Each row is a point on a landscape with many peaks, with its height.
From any point a climber takes the steepest step (rise divided by distance) to one of its 2 nearest points. It stops when none of these is higher. Distance is the straight distance between rows; heights are no part of it.
q862: [ 46  -7  25  22  21  -9   2  34  11 -11  25   2 -12  16 -16   7  -3   1
  15  22 -19  37  -3 -38   3  26 -14  15 -22 -18  24  51   7  -3]  (h 575)
q853: [ 19  -1  29  40  45 -15 -12  24 -52 -13  -1   5   2  13 -37  46  21  26
   2   1  -1   4 -20   4  12   8 -51 -18 -18  38  15  30 -11   4]  (h 171)
q478: [ -3 -46 -24   6  21 -24 -28 -50 -46  10  10  25 -10   9  26 -13  24 -15
   0  -5 -62   4 -50 -14   4 -10 -33 -20  -2 -13 -22  -7   1  -6]  (h 773)
q440: [  5   0 -15  11  25  17   2  -5   0  -1  -9  27   1  10 -17  13  43   1
   8 -52  18  25  -6  10   3  -3 -15 -10  -3  12   6 -14 -23  -6]  (h 203)
q333: [ -7 -21 -24   1  17  22  -7 -19   2   9   1  34   8   7  -8   2  48  -8
  10 -56   0  32 -12   1  -2  -4 -16 -12 -18  10 -11 -24 -10  -6]  (h 180)
q39: [-46 -28 -26  31  12 -11  14  -6 -33 -17 -25 -25   1 -16  10 -14  31  11
  -9 -14  -3 -54  -2  49  12  14 -23 -30  11  46 -30   2 -32  -6]  (h 98)
q700: [ 44 -16   7  24  47  15 -16  33   5  -3  27  44  -5  27 -28   9  35  15
  10 -26  15  49 -17 -18   4  25 -39  -2 -36  16  11  15   1 -10]  (h 170)
q488: [ 25  46   6 -27  10   9  -5  45  38 -24  -1  12  -2   7   2  28 -24   1
  11  14  50  22  30 -20   9  10  20  22 -10   2  54  31  -1   5]  (h 247)
q690: [  1  10  -5 -28 -15  12  14 -23  37   7  24  -3 -16   1   8  -5 -15 -23
  22  19 -40  26  -4 -26 -13  -2  18  34   0 -52  -1   3  26   7]  (h 431)
q941: [-49 -19 -16  -9 -57   9  -3  -9  11  24  -5 -20  53 -29  10 -42  30   4
  -4 -32 -18 -23  -1  23  -4  -2  29   8  -5  19 -25 -46 -37 -19]  (h 225)
q379: [ 11  35  20 -29 -21  19  23 -44 -35  -1   7  12 -28  -5  14  28 -10  22
   4  37 -23 -12  -3  23 -11  -5 -34  16 -10 -24 -28 -24  20  42]  (h 224)
q956: [ 26  24 -17  -3   8  22  -5  33  50 -12  -9  25  21   9  -7  -4  -3  -2
  16 -35  46  33  18 -11   4   9  27  21 -21  -3  51  12 -12   3]  (h 440)
q830: [-51 -18   1  22 -21 -17   5 -12 -11  -5 -12 -50  -1 -14  21  -7 -56  -8
 -29  36  16 -55  30  15   0  14  57 -16  20  27 -21   3   0 -18]  (h 481)
q24: [ 19 -34  16  37  -5 -21  -5 -43   7 -16  35 -28 -40 -14  15  19 -22 -45
 -40  71 -63 -24  -4 -30   1 -14  44  -9  12 -32   2   5  16  -5]  (h 243)
q14: [ -6 -64 -24   9  14 -26 -25 -58 -18   5  22   9 -14 -11  28 -18  26 -35
  -1  14 -69  -6 -39 -12  -2 -26 -12 -19   7 -24 -17 -10   3  -7]  (h 670)
q597: [ -4 -20 -11  -9   1  11   2 -12  25   6  -1 -12  -2  -3  -8 -17  17 -30
  11 -20 -26  33   5 -26  -3   0  12  14  -3 -23   5   5   4  -6]  (h 750)
q65: [ 13  15 -15 -31  -1  15   0  34  65  11   9  14  15  18   4 -11 -13 -27
  30   6  16  42  17 -52  -5  15  52  31 -13 -26  52  23  14  -3]  (h 422)
q833: [-27  34 -17  27  19 -20  21  16 -37  -9 -33 -32  -6   6   0  30   0  40
 -15  -2  10 -53   2  32   3  13 -38 -21  32  32 -17  15 -16  18]  (h 104)
q839: [-21 -13  10 -20 -46  18  11 -31   2  24  -3 -10   7 -17   5 -35   2  -3
   9  -2 -19 -10  16  -7 -13 -11  12  23  -4 -16 -30 -31   3   1]  (h 172)
q549: [ 27 -13  29  37  46 -10 -16  22 -40 -10  13  18  -6  16 -28  18  16  12
   1  -2 -10  32 -20 -18  11  18 -54 -17 -22  27   7  31  -1   0]  (h 188)
q860: [ 15  12   6  -5  11  -3   4 -33 -39  -7   2   5 -23  10  12  40  17   0
  -8  17 -33  20 -17   5   5   2 -56  -8 -11 -10  -5  -6  11  10]  (h 259)
q732: [ 11  23  -3 -21 -24  19  20  -6 -33  18 -18  24  13  10  -4 -21  26  24
  11 -40  21 -16 -11  43 -15 -25 -10   5  -2 -11 -29 -32 -14  12]  (h 425)
q733: [ -8 -44 -16  26  45 -18 -36 -20 -38   8  -6  30   9  20   2  -1  33   0
   7 -31 -38  11 -37 -12  15  19 -29 -30 -17  26 -12   0 -10 -24]  (h 632)
q711: [  9  21   5 -13   9   3  14 -32 -46  -8  -5  12 -27   8  -1  49  21  16
  -5  11 -23   2 -21  25   4 -12 -63  -9  -8  -6 -21 -13   3  30]  (h 290)
q903: [-10 -39 -30  -7  15  14 -17 -32  -9  18   2  35   5   5   5 -12  46 -11
   8 -51 -27  36 -31 -17  -3  -5 -23 -14 -22   2 -21 -26  -2  -4]  (h 164)
q572: [  1  11  21  -6  23 -16   1  41  28 -20 -16 -36  -9  -3  10  12 -48 -12
 -28  56  36  -5  39 -41  21  10  25  -1  13  14  58  45  12 -28]  (h 130)
q841: [ 30 -23 -23  11  16  18  -9  55  63  17  12  12  16  27 -22 -23  25 -15
  21 -24  24  56   8 -44  -3  29  23  24 -28 -11  47  23  -4  -6]  (h 700)
q981: [  9  16  12  33  26 -13  -7  14 -16 -11 -18 -14   1  10 -21  38  10  12
   1  -6   4   3   9   0  13  12 -25  -5   5  25  29  23 -23 -14]  (h 105)
q976: [ 26  46 -15 -17   0  27  12  10  34  -3   2  39   6  10  -4  -3 -10   8
  24 -31  23  32  10  25 -12  -8   9  18 -23 -22  24  -7   4  14]  (h 244)
q160: [-18 -39 -19   7  10   8  -6  -4  28  18  -6 -13  22  -5 -10 -27  29 -32
   5 -43 -19  36   4 -22   3   1  12  -4  -2   1   2  -1 -14 -17]  (h 602)
q511: [ -5  16   9 -36 -54  29  -6  11  23   6   7   7  17 -13   9 -34 -14  -5
  13  -3  20 -10  29   7   3 -25  31  26   1 -13  -5 -36   5   3]  (h 506)
q533: [-20  23  22  -2  -9   8  10 -28 -32   7 -12 -23 -16 -13   9  22 -23  34
  -5  23   5 -44  10  28  -6  -8  -4   6  23   5 -22 -15   6  15]  (h 153)
q99: [  7  21  -5 -39 -33  21  13 -23  29  21  17  22  -7   6   3 -21  -8 -15
  25   2 -30  29   7  -9 -27  -6  12  33 -19 -43 -21 -15  28  15]  (h 332)
q792: [-17 -47 -10  43  -5 -26   6 -38  10   5   3 -38 -21  -4  11  -2 -13 -27
 -33  36 -42 -46   0  -7  -9   1  37 -24  30  -9 -33  14   1 -16]  (h 349)
q397: [ 11  -8 -22  -9   3  20  -4  50  68  10  13   5  18  17  -8 -22  11 -27
  29 -10  14  48  16 -56  -5  20  50  28 -21 -29  59  29   1   2]  (h 537)
q907: [-34 -25  -7  41  -1 -26   4   2  11 -10 -10 -46 -16   7  12   8 -45 -19
 -49  49  -2 -47  27 -21   8  13  49 -25  36  20  -9  36   4 -20]  (h 187)
q69: [-48 -38 -12  -6 -12  -4  13 -38 -27  11  -4   4   9 -11  10 -16  38  12
  10 -26 -17 -28 -23  33  -6  -2 -18 -23  -9  27 -43 -28 -32  -3]  (h 129)
q670: [ -9  22   8 -12  11  -6   3  32  40 -23  -9 -23  -4 -13   6   3 -38  -7
 -19  34  52  -1  38 -35  32   6  24   5  20  18  54  23  -5 -21]  (h 161)
q729: [-50 -31 -18  12   3  -9  14 -26 -44 -10 -18 -16   1 -10  14 -10  29  17
   0 -12  -8 -55 -20  53   0  13 -25 -28  -5  33 -43 -16 -24   3]  (h 113)
q29: [-44 -11 -19   1 -40   7  10  -3  -6   6 -13 -22  46 -25   8 -36  36  13
   3 -42  -4 -36  -9  41  -3   3  20  -2   0  29 -29 -35 -43 -16]  (h 248)
q55: [  9   8  22 -11  16 -12   2  33  21 -22   1 -28 -13   5  14  16 -42 -11
 -18  55   9   1  26 -42  10  15  24  14   3 -11  48  49  27 -28]  (h 156)
q360: [ -8  15 -13 -25 -23   5  20  -8 -56  23 -28  26  17  25  -2  -5  34  25
   4 -48  20 -27 -31  50 -21 -14 -27  -5  -1   8 -41 -38 -19  18]  (h 378)
q531: [  7 -13 -31   5   7  30  -6  14  32   9  -7  34  32  -4 -24 -22  41  -9
   4 -76  26  44  -2  17 -10 -10   3   3 -22   0  21 -23 -10  -4]  (h 450)
q238: [ 24  27 -19 -28  11  29  24 -10  -5   7  -2  55  -4  18  -4  -1  31  14
  16 -42  12  26 -25  51 -25 -22 -27   8 -33 -26  -6 -27   7  18]  (h 341)
q578: [ 11 -28 -29  10  13  28 -17  23  46  14  -2  20  35   2 -24 -20  41 -23
   7 -67  31  52  10  -8  -2  10  14   9 -23   5  32 -10 -10 -10]  (h 490)
q244: [  9 -24   7  38  54  -2 -26  22 -24   0   3  20   8  16 -32  12  38  15
   8 -35  10  20 -19  -6  18  23 -33 -19 -13  42   8  10 -27 -22]  (h 146)
q399: [  3  31  27  19  18 -27  -4  22 -19 -32 -15 -31 -22 -10  -4  62 -58  17
 -39  57  -1 -24  33  -9   9 -10 -15 -15   9   8  20  30  33  -1]  (h 22)
q726: [ 28   6 -12  -3   8  20  -5   3  17  -1  10  17  -2  17   0  11  16 -13
  22 -21   0  44   6 -18  -6  13  -5  19 -28 -13  15   3   5  -5]  (h 245)
q639: [  6  41   7 -47 -28  12   9  35  56 -13   5   9   3  -9   3 -23 -35  -5
  20  12  62   7  24   0  14 -19  33  15   7  -4  24  -3   5  12]  (h 220)
q83: [ 27  -5 -27  11  12  21  -8  40  54   6   4  21  23  16 -16 -14  23 -15
  21 -45  36  52  17 -22  -8  20  14  19 -36  -3  45   4  -2  -3]  (h 571)
q229: [-32   8  15 -16 -37   2   2  24  25  -3  -5 -38  25 -33  -1 -30 -31  12
  -5  11  57 -32  17   1  25  -7  54   5  36  20   4 -25  -7 -16]  (h 292)
q986: [ 14  59   3 -28 -12   0  -1  44  14 -12 -21  -8  -1 -12  -2  -7 -37  19
  -1   1  84 -20  14   3  12 -11   6   3  43  17   9  16   0  17]  (h 419)
q255: [ 53  -6  33  19  20 -26   9  32   8 -14  35  15 -17  10 -15  19  -6   1
  24  30 -31  51 -28 -31  -7  26 -26   8 -19 -28  18  47  17  10]  (h 760)
q526: [ -6  26  16 -28  -9  15  14 -10  19  -8   6  -7 -25  -7  12   6 -34   1
  -1  28   2   2  30 -14   1   2   3  23   7 -15   1   7  23   5]  (h 322)
q680: [-21 -31  -3  45  -4 -24   3 -17   9  -4   1 -45 -28   9   8   8 -32 -26
 -48  52 -28 -50  12 -19   1   7  48 -24  34  -5 -21  29   6 -13]  (h 260)
q524: [-11 -76 -26  11  -8 -31  -9 -66 -13  12  24  -4 -18 -18  29 -19  17 -30
  -8  29 -65 -28 -32   0 -15 -27  -3 -24  18 -23 -41 -16   1   3]  (h 593)
q828: [  0  -9 -19 -38 -48  34 -11  -9  30  37   4  39  23   0 -10 -52  36 -15
  12 -29 -18  43   7  21 -29 -19  13  20 -43 -30 -20 -45   2  12]  (h 331)
q848: [ 11  18 -13 -25  -4  23  22   0 -26  19 -20  44  11  18  -8 -24  29  25
  10 -58  24   9 -25  51 -22 -26 -23   7 -16 -19 -20 -35  -6  15]  (h 381)
q4: [ -7   0 -11 -36 -53  29   3 -10  30  25   8  15  12  -3  -3 -47  13 -14
  13 -15 -23  27  12  -3 -23 -16  21  30 -23 -38 -28 -29   9  15]  (h 293)
q7: [  8  29  13  28  42 -21   2  28 -50 -20 -16 -14   1  15 -28  68  16  33
  -3   1  -5 -20 -16  15  11  -1 -58 -22   3  33  10  21  -6   2]  (h 150)
q902: [ 26  29  -4 -32   4  12  -2  45  57  -4   6  20   9  13   9   8 -24 -10
  27  16  40  41  28 -45   3  15  36  27 -15  -3  58  28   9  -3]  (h 323)
q569: [ 60   8  33   3  -3 -25  13  28   1  -3  33  23 -23  15 -11  43 -17  11
  29  41 -35  45 -20 -37 -15  27 -21  20 -14 -41  26  35  24  16]  (h 566)
q484: [ -8  44  35 -34 -14   8   1  -1 -22  -6   7 -33 -25 -21   7  20 -46  25
  -2  39  36 -43  22  23  -4 -17  17   9  28  -3 -11 -21  23  16]  (h 101)
q32: [ -6  24  21  -2  -4   4  17 -36 -36  -1 -10 -10 -24 -10   9  36 -15  29
 -10  36 -13 -30   5  28  -3  -8 -32   2   7 -10 -21 -13  12  31]  (h 186)
q601: [ 28 -31   3  35  55  18 -32  34   3   9  16  43   3  23 -31  -5  44  16
   8 -50  19  38 -14 -20  12  18 -30 -12 -26  28  13   4 -12 -16]  (h 158)
q943: [-21 -19   3 -18 -30  16  15 -25  19  22   5 -19  -4 -16   7 -40  -8 -16
   5   8 -38  -3  10 -18 -14  -9  19  23   2 -39 -21 -12  18   6]  (h 145)
q875: [-21 -80 -26  24 -17 -28  -5 -63  13  13  20 -23  -9 -22  19 -22  15 -37
 -12  34 -60 -37 -18  -4 -13 -18  28 -24  16 -18 -39  -9  -5  -4]  (h 521)
q592: [ 39   0  -4  11  23  20  -7  16   1  -6  13  27  -1  25 -14  25  32   4
  14 -24  14  43  -5  -4  -3  18 -24  14 -35  -2  20   7  -4  -7]  (h 198)
q306: [-27 -34  -3  15 -14  -8  16 -34   9  17 -13 -28   2  -7   8 -21 -10  -8
  -7   5 -25 -17  14  -1  -7   5  10  -3  15   1 -25   1  -2 -12]  (h 392)
q619: [-31  10  24 -21 -27   0   5   4  11  -2   0 -35  -1 -29   7 -16 -44   6
  -3  23  43 -33  31   7  13  -9  42   9  30  14   4 -26   3  -9]  (h 326)
q940: [  4  41  25  16  21 -15   0  19 -24 -30 -18 -22 -16  -5  -8  67 -29  33
 -21  32  -6 -22  24  -1  12 -10 -30 -12  10   5  20  27  18   9]  (h 44)
q250: [ 15  37  -3 -30 -43  24   0  11 -20  18 -23  21  21   3   4 -32   2  17
  15 -38  22 -21  -1  42  -8 -28   9  17   0 -26 -10 -42 -11   3]  (h 502)
q920: [-37 -11  -5  40   8 -25  -1   8  22  -6 -21 -36  -2   5   9   7 -42 -14
 -36  31  11 -35  35 -12  16  18  32 -20  26  24  13  30  -2 -25]  (h 185)
q970: [ 24 -52  17  39   1 -42 -20 -53  -8 -13  55 -20 -30 -18  15  12   5 -54
 -33  65 -75 -16  -5 -38  -7  -8  27 -11   3 -15  -2  -7  12  -4]  (h 193)
q131: [  4 -37   5  51  59 -38 -33  -1 -56  -8  12  25  16  21  -9   1  15  -2
  -7  -3 -36  -5 -42 -10  11  24 -34 -30 -12  50 -22  40  -6  -4]  (h 547)
q536: [ 29   1  33  -2  11 -14   0  43  23 -21  14 -21 -14   7   5  17 -39  -5
   0  64  -8   7   5 -43   2  21  22  19  -7 -26  52  63  27 -17]  (h 206)
q171: [-27  36  27 -23 -21   0   4 -15 -41   4 -12 -31  -6 -18  10  17 -30  31
  -4  17  16 -63  14  30  -7 -10  20   2  30   2 -18 -30  10   7]  (h 125)
q153: [ -2  -5   1  35  40 -12 -16   9 -23  -3  -7  -1   2  14 -22  24  29   8
   8 -21   2   6  -6   7  15  14 -29 -23   0  38  11  13 -27 -20]  (h 131)
q295: [-13   6  -3 -36 -14   1  20 -31 -63  14 -17  22  -1  18  -3  15  33  30
   5 -25   6 -35 -44  48 -21 -18 -37  -1  -1   1 -43 -37 -15  30]  (h 351)
q31: [  9  10 -22 -29 -29  36   0   6  35  29   0  52  24   1 -11 -49  26   5
  20 -47   0  41  -2  47 -26 -22   3  18 -41 -32  -5 -47   5  10]  (h 367)
q946: [-22 -33 -36  13   5  24 -19   8  35  22  -3  29  41 -16 -22 -29  50 -10
   0 -79  13  43 -11  12  -4  -7   9 -16 -11  26  -2 -24 -28  -6]  (h 489)
q215: [-45 -42  -9  12 -29  -5  13 -26   5  24  -9 -26  26 -23  11 -36   8  -4
   3 -17 -23 -17  10  10  -5  11  12  -7   2  19 -32 -19 -19 -16]  (h 321)
q882: [ 17 -24   4  37   6 -50 -10 -43 -40 -11  27 -19 -33  -5  17  29   1 -24
 -44  56 -64 -32 -28  -8 -16  -6  -3 -34  25 -10 -23   4  16   3]  (h 377)
q163: [ 21 -29  16  35  24 -64 -16 -28 -70 -14  32   4 -15  -3  14  31  13 -22
 -37  48 -66 -30 -41 -12 -17  -5 -24 -35  15  12 -19  13  20  12]  (h 427)
q211: [ 27  27 -13   5  25  20   5  16   2  -9 -13  25   3  12 -15  21  24  11
   8 -45  38  19   2  20  -1  -4 -10   2  -6  -1  23   6 -15   1]  (h 242)
q958: [  9  23  25  29  20 -19  -5  17 -19 -24 -18 -24  -5   2 -20  50 -17  16
 -17  24  -3 -14  23  -5  14   9 -26  -5   3  18  31  33   3  -5]  (h 70)
q254: [ -8  32  34 -20  -2  -2   6   5  -8  -8   5 -41 -32 -21  11  22 -61  21
 -17  62  40 -25  38  14  -1  -8  14  -5  21   3   6  -2  19  15]  (h 83)
q880: [ 22  31  -7 -32 -10  25  24 -34  -9   4  11  49 -13  17   0   7  20   9
  21 -13  -7  24 -21  40 -20 -19 -23  14 -34 -31 -21 -29   8  29]  (h 300)
q305: [-27 -16   0 -17 -57  16  -3 -18   1  29  -5  -7  32 -19   2 -37  21   2
   7 -25 -18 -13  11  10 -12 -13  21  11  -8   3 -26 -51 -19  -5]  (h 201)
q426: [ 39 -19  24  23  34 -14 -16   8 -50 -10  23  23 -11  13  -7  13  18   0
   1  10 -32  36 -37 -16   5  17 -49  -6 -23   2  -2  23  12   4]  (h 205)
q865: [  8  45  12 -28   8   2   0  34  37 -30  -1  -5 -14 -12   4  18 -32   4
  -2  22  54   2  33 -16  17   2  15  16  17   5  45  24  -2   2]  (h 200)
q480: [-55 -35 -16  22 -24  -1  17 -10   5   3 -13 -32  30 -30  15 -41  17  -4
  -5 -24 -11 -33   8  30   4  15  13 -13   0  37 -32 -16 -33 -15]  (h 285)
q266: [  9  34   7 -36 -46  26  -8  18   3   9  -1  20  12  -6   8 -28 -12   8
  21 -14  28 -17  12  30   2 -31  23  24   2 -28  -9 -36   5   5]  (h 610)
q908: [ -7 -59 -16  40  -1 -40  -6 -54  10  -2  22 -30 -23  -8   9  -1  10 -38
 -25  47 -61 -39 -17 -10  -1 -11  29 -25  26 -11 -31  -1  -2 -12]  (h 439)
q523: [  2  22  12 -43 -45  13   3  41  52  -5   5 -27  14 -21   3 -36 -30  -7
   7  21  72 -12  26  -2  23 -23  47  16  19   3  19 -24   6   0]  (h 246)
q53: [ 20  42  14 -37 -25  23  27 -37 -20  -1  11  32 -21  10   9  19   3  10
  15  22 -15   2 -11  32 -20 -11 -31  21 -20 -30 -29 -26  11  40]  (h 255)
q845: [ 36   5  31  -9   9  -6   7  56  43  -9  20   3 -11  14  -4  13 -30   2
  18  47  -3  31   3 -58   2  27  13  27 -12 -24  51  60  15 -11]  (h 277)
q223: [ -6  27  28 -40 -15   0  20   8  23  -9  17 -43 -23 -18  11  -6 -60   0
 -13  62  48 -11  41  -2   2  -6  29   4  15  -5  10  -5  22   2]  (h 65)
q350: [-44 -47 -21 -16 -12   1   2 -52 -25  16   3  26   3  -3  10 -18  36  11
  14 -37 -29  -2 -35  17  -6  -9 -29 -25 -16  19 -50 -35 -19   3]  (h 141)
q12: [ 18  26 -12 -17  -3  20   1   9  41  -3   6  28   7  13  -3   2  -6 -10
  18 -19  18  40  19 -12  -9   8  18  25 -23 -13  29   5   6   6]  (h 327)
q299: [ -9   7   2 -20  -4   5  17 -43 -54   2  -9  13 -20  12   1  31  23  25
  -3   0 -10 -24 -33  35  -8 -18 -55  -2   1   0 -32 -28 -12  35]  (h 320)
q602: [ 23 -25  22  48  38 -59 -15  -7 -70 -17  17   0   5   5  -2  37   8 -19
 -30  41 -47 -22 -31 -10  -4   7 -37 -34   7  35 -18  30  20  15]  (h 468)
q403: [-46 -45 -36  -1 -13  21 -14  -1  33  33   3  14  43 -17 -14 -46  48 -11
  -4 -61  -9  41 -16   6 -10  -7   8 -14 -12  26 -24 -30 -36  -7]  (h 515)
q705: [ 20 -33  16  36  47 -37 -27 -12 -70  -6  14  20   3  14   2  13  16 -13
 -13  18 -44  -2 -44 -14   3  11 -43 -27  -7  27 -15  25   8   8]  (h 510)
q583: [-27 -48 -28 -20  -1   3 -10 -54 -23  24   5  27  -3  -1  10 -19  32  -2
   8 -40 -43  19 -42  -7  -4 -13 -33 -23 -18  -1 -40 -31  -4   5]  (h 151)
q332: [ 11  60  -4 -11  12  -5  -2  47  17 -24 -35  -9   1  -9  -9  15 -28  23
 -12  -5  73 -11  16  -7  22  -3   2  -1  44  21  31  33 -12  10]  (h 374)
q677: [-11 -32  -1  49  62 -27 -34  -3 -49  -9  -6  26  18  23  -6   3  29  10
   1 -24 -33  -9 -39   2  23  31 -37 -38 -21  53 -17  20 -17 -20]  (h 580)
q231: [ 27 -21  16  40  -3 -34  -3 -33 -19 -16  18 -26 -35  -4  10  31 -16 -29
 -44  62 -57 -31 -14 -17  -8 -12  14 -13  22 -27  -4  16  22   0]  (h 314)
q374: [ -1  25  11 -34 -17  15  15 -15  30   0  19  -4 -21  -4  17   0 -38 -14
   8  32 -18  16  13 -25  -6   5  12  33   7 -38  -1  11  35   1]  (h 339)
q768: [ 15  41 -19   8  15  12   9  21  -1  -6 -25  11   7   8 -18  14   9  22
  -1 -45  45   4   3  14   5  -4 -12  -3  25   9  18  14 -22   8]  (h 287)
q282: [-34   6   6  25   8 -10   9  10  21 -12 -22 -27  -4 -12   1   8 -39  15
 -17  16  26 -27  34  -1  22  12  13  -6  33  26  16  17 -10 -13]  (h 256)
q52: [-55   0  17  -7 -31 -18   9   1   0   1  -7 -53   8 -26  13 -15 -61  -2
 -17  37  32 -47  30  17   9   1  67 -11  23  22  -2 -26   6 -22]  (h 379)
q843: [ 19  60  -7 -24  -4  24   8  27  24  -5  -8  32   3   4  -2 -11 -23  15
  17 -27  43  13   7  22  -2 -14   8  13  -1 -20  17   4  -2  17]  (h 199)
q11: [-23 -16  16   7 -16  -1  14 -34  -4  13  -8 -31 -18 -12  15  -7 -41  -2
 -17  30 -13 -23  22  -5  -4   2  17   3  18  -9 -20  -3  17  -4]  (h 516)
q901: [ 19  61 -23   5  16   0   0  44   1 -16 -45   2  11   4 -14  19 -12  28
  -8 -33  71  -3  10  -1  16   3  -8  -5  34  18  29  31 -21  12]  (h 334)
q916: [-45 -57 -37   7   3   6 -14   0  28  26  -5  -5  35 -13  -6 -40  42 -26
   1 -58 -23  35  -8 -10   4  10  12 -21  -4  21 -17 -10 -27 -17]  (h 544)
q720: [ 15  51   4 -48 -50  18 -15  33  -5   7 -14  -2  18  -4  12 -32 -26   9
  14 -18  56 -25   5  33   9 -25  18  14  23 -18  -1 -34  12  -4]  (h 518)
q805: [-20  12  14 -36 -55  21  -8  30  39   6   0 -31  36 -29   3 -39 -23  -4
  -2   5  53 -22  18   0  28 -26  58  14  24   6  10 -39   2 -14]  (h 268)
q182: [ 29  67   2 -47 -11  10   5  47  43 -13  -3  19   1  -3   7 -16 -43  11
  25  -2  72  13   5  21   4 -15  15  12   7 -13  26   6   6  14]  (h 191)
q499: [ 30  -5  11   2  17 -13  -6 -13 -46 -11  21  14 -20  11  11  25  20 -12
   5  14 -43  34 -32 -12   1  16 -44   0 -19 -14  -3   2  18   6]  (h 227)
q464: [-11 -49 -27  13  32 -17 -33 -43 -41  13   1  32   6  17  15 -14  30  -3
   6 -33 -53  11 -50 -19  11   7 -25 -25 -17   2 -21 -10  -2 -12]  (h 692)
q405: [  8   4 -25 -15  -3  35   3   1  32  15  -1  44  25   6 -20 -34  31  -4
  15 -57  13  47  -2  34 -19 -23   0   7 -34 -17   3 -33   1   5]  (h 404)
q829: [ -7  20  19 -31 -27  21   8  -4  23  -2  10   4  -9 -11   6 -20 -24   2
   5   6  11  -2  30  -7  -1  -5  20  26  -1 -10  -7 -15  15  13]  (h 407)
q26: [ -4  47   2  22  28 -16  16  17 -40 -13 -28 -22  -8   9 -10  60   0  36
 -15   3  -2 -35   2  17   6  -9 -53 -19  23  18  -5  18  -6  17]  (h 128)
q445: [ 53  16  25 -10  -2 -10   5  43  31   1  23  28 -14  24 -11  39 -22  11
  28  34 -12  46  -2 -49  -8  27   1  29 -16 -33  40  41  20   7]  (h 397)
q695: [  3 -14  -5  -8  -1   9   6 -21  26  -1  13 -17 -14  -2   9  -9   0 -33
  16  13 -45  26  -3 -24  -6  -3  13  25  -2 -48   8  10  16  -6]  (h 552)
q996: [ 32 -16  18  24  22  -6  -9  13  -3  -4  10 -19  -6  11 -12   0   6 -12
   8   5 -14  24  -4 -31   7  19 -12  10 -11 -10  18  37   1 -19]  (h 622)
q683: [-33 -12  12   9 -20  -7   6 -31 -24   9 -13 -38 -15 -12  16   5 -56   1
 -24  47   4 -44  24   9  -8   3  36  -5  17   6 -25  -4  15  -6]  (h 705)
q284: [-41  10 -23  38  15 -14  17  13 -23 -19 -36 -34   0  -7  -3  -3  17  28
  -8 -16  14 -57   1  42   6  23 -21 -23  32  42 -20  11 -29   3]  (h 81)
q930: [  6  -3   8  13  12  -3  -3  -4   6  -6  -8 -18  -2   7   2  10  -5 -14
  -4  -6 -13  12  18 -21  12  14 -10   7   4  -2  18  22  -2 -22]  (h 462)
q608: [ 12  54   6 -33 -37   7  -8  40  -2  -2 -24 -13  19  -4  -2 -28 -33  18
   5 -11  88 -28   5  22  11 -12  11   3  35   7   2  -8  12   4]  (h 464)
q458: [-16   5   5  21   8  -3   7  -4  11 -12 -17 -18  -4   0  -2  11 -20   1
 -11  -1   5  -6  30  -8  17  10  -5   3  19  14  18  20 -10 -16]  (h 346)

Where does a climber stop that starts at each point below?
q231 -> q478
q572 -> q841
q958 -> q12
q182 -> q683
q828 -> q841
q907 -> q478
q839 -> q683
q583 -> q266

Call two points neighbours if one is among the 2 nearest of the other. Go from one point of each pair to the other, from neighbour to neighbour, staying as high as possible. Name the lowest point that can't be avoided.
q255, q683 -> q572
q266, q841 -> q526
q732, q683 -> q182
q478, q996 -> q920
q597, q841 -> q531
q255, q996 -> q862
